Each row is a point on a tangle of strands that fork and nearly touch. The rows are in no order.
Two points are linked if the straight distance between their rows is under 27.8. Some points are linked to none.
vuros: [  0  13 -11  -7  -9 -14 -33  10  -5  17   4   1  -1]
vonov: [  3  -6 -11  14  -6  -6   9  -9   4  -7   3  13  -5]
fega: [  3 -18  28 -17 -15   7  27 -18   0 -23  -7  36 -10]
turot: [-12 -31  32   6  35  -1  49   8  16 -15  -6   1  -6]
nusus: [-11  28   7  -6  -7  34 -25  17  -4 -15  15 -68  28]
liko: [  1  28  -3 -11 -10   5 -21  23  -8   0  -3 -41   3]
Rem: [ -1  23  -7  -1  -7  -3 -25  19  -3   6  -7 -26  -6]
Miden: [  3  -3 -20  -1   0 -20 -15 -11 -12  28  11   9   1]
zurar: [ 12  -6  24 -20 -19   7  30 -10  -5 -22  -1  32   0]
vov: [  4 -12  -9  11 -10 -16  12 -13  -3  -2   6  21   0]
Vikif: [  1 -11  10   6  17  17  10  -9  10 -13  -5  13  -7]
nofu: [  6  -8   9  -2 -20 -25  13 -13  -8  -8   2  35  -1]
Tute: [  2  30   1 -14 -13  13 -20  27  -8   1   1 -52  16]
gad: [-14   1 -28  18   2   6  -7 -11   7   5  -8 -29  -8]
lik: [-11 -34  24  13  33   5  25  -7  17  -3 -11  16  -5]
Belov: [-10 -11  -9  18  23  16   2 -15  20   1  -5  -8 -10]
letek: [  3  21  -9  -3  -3   4  -2  11   1 -10  -2 -10  -6]
lida: [ 10  23  -5 -17  -7  19   5  14   1 -14   7  -9  12]
pefi: [  1 -19  -1   6 -16 -18  17 -22  -4  -5   4  28  -2]
napob: [ -3 -12  12  11  28  18  10  -6  19  -7  -8   9  -8]
toma: [-10 -34  31   6  23   5  27 -10  11  -8 -13  24  -7]
musez: [ -1 -25  31 -16  -3  13  30 -16   4 -19 -11  37  -8]
fasog: [  0  -4 -29   9  -2 -15  -1 -11  -9  26   5  -2  -2]
kunob: [ 13  27  -3 -19 -10   6  -3  23  -4  -3   7  -7   8]
Sop: [  1  29   2 -13 -17  17 -22  27  -7  -2   8 -59  27]
Pono: [-11 -35  13  20  35   8  19 -13  19   5  -7   9  -4]
muv: [ -5  28   4  -7 -20  25 -26  25  -4 -12  13 -65  32]
Dofo: [  2   4 -15  10  -4  -3   2  -2   6  -5   1   6  -7]
Bemiz: [-13 -35  29  14  36  -4  38   3  18  -8 -10   7  -7]
fupe: [ 16   4  20 -23 -23   2  28  -3 -11 -21   4  30  11]
Difu: [  0  -7 -33  15   2 -10   3 -14  -3  19   7  -9  -6]
sipe: [ 11   4  12 -11 -17 -23   2  -5 -10  -8   3  37   2]
mek: [ 12  26   0 -19  -9  -2 -15  26  -9   2   5   2   6]
narus: [-12   6 -18  14  -5  -9 -38   4 -16  26  -5 -43   3]
zuk: [  7   4   2  -4 -10 -23  -7   0  -7  -1   9  28   2]
lebu: [ -8  18 -14   4  -7 -11 -21  11   0  11  -6 -19  -5]
Busip: [  7  18  -8  -7  -1  17   5   9   4 -16   0  -5  -2]
kozan: [ -4   7 -16  -3  -9 -11 -40   5  -8  27   1  -8  -1]
Pozip: [ -6 -31  31  -2  12  10  27 -13   7 -11 -12  31  -8]
Lod: [ 11   6  -2   1   1  13   9  -1   4 -19  -3   6  -5]
dar: [ 18  12  18 -23 -17 -17   2   6 -17  -9   8  36   8]
fuluz: [-14   4 -26  16  -2 -11 -24  -1 -14  25  -4 -45  -2]
roz: [  7  20  -3 -14  -8  -8 -31  19  -4  12   2   4  -3]
lumuv: [ -2  14 -16   7  -6  -4  -8   7   2  -2  -3  -7  -7]
fufu: [-2 -5 21  6 38 18 20  2 21 -4 -7 -3 -1]
difa: [ -9 -36  -3  23  36  11  14 -21  16  13  -3   1  -7]
dafa: [ -9   4 -23   2  -5 -10 -33  -1 -11  33   1 -18  -2]
fenu: [  4  -5 -14  -6  -6 -20 -24  -9 -12  20  14  21   3]
Nidiz: [ 18  10  18 -23 -23  -9  19   1 -14 -16   7  32  10]
kibe: [-11   3 -29  13  -2 -12 -17  -3  -9  30  -2 -27  -3]
rako: [  4   4  -6  -2  -8 -23 -16   1  -5   8   9  22   2]
Sise: [  6  -2   2   5   7  16  10  -8   9 -15  -3  13  -7]
Zogu: [ -8 -26 -12  22  26  15   9 -21  16   9  -4  -2  -6]

A fork is a point with three links, a tip a point with one. Leave the first point through the second and follow the links. Name the first fork or tip that comes.
lik / Pono | Belov
Sop / Tute | lumuv
fufu / napob | Busip
Belov / Zogu | lik
musez / fega | sipe
rako / fenu | Difu
Tute / Sop | nusus
dafa / kibe | narus

A fork is a point with three links. Follow the links from the first point to the second and name the forks in between, in order.
Vikif / mek | Busip
turot / toma | lik
rako / Dofo | sipe
Tute / vov | lumuv
mek / lebu | Busip, lumuv

Name the points in between on the shortest way along the links from the first point to the second, in order.
fasog / rako | Miden, fenu
narus / roz | fuluz, kibe, dafa, kozan, vuros
fenu / zurar | rako, zuk, sipe, dar, Nidiz, fupe
vov / Sise | vonov, Dofo, lumuv, letek, Busip, Lod
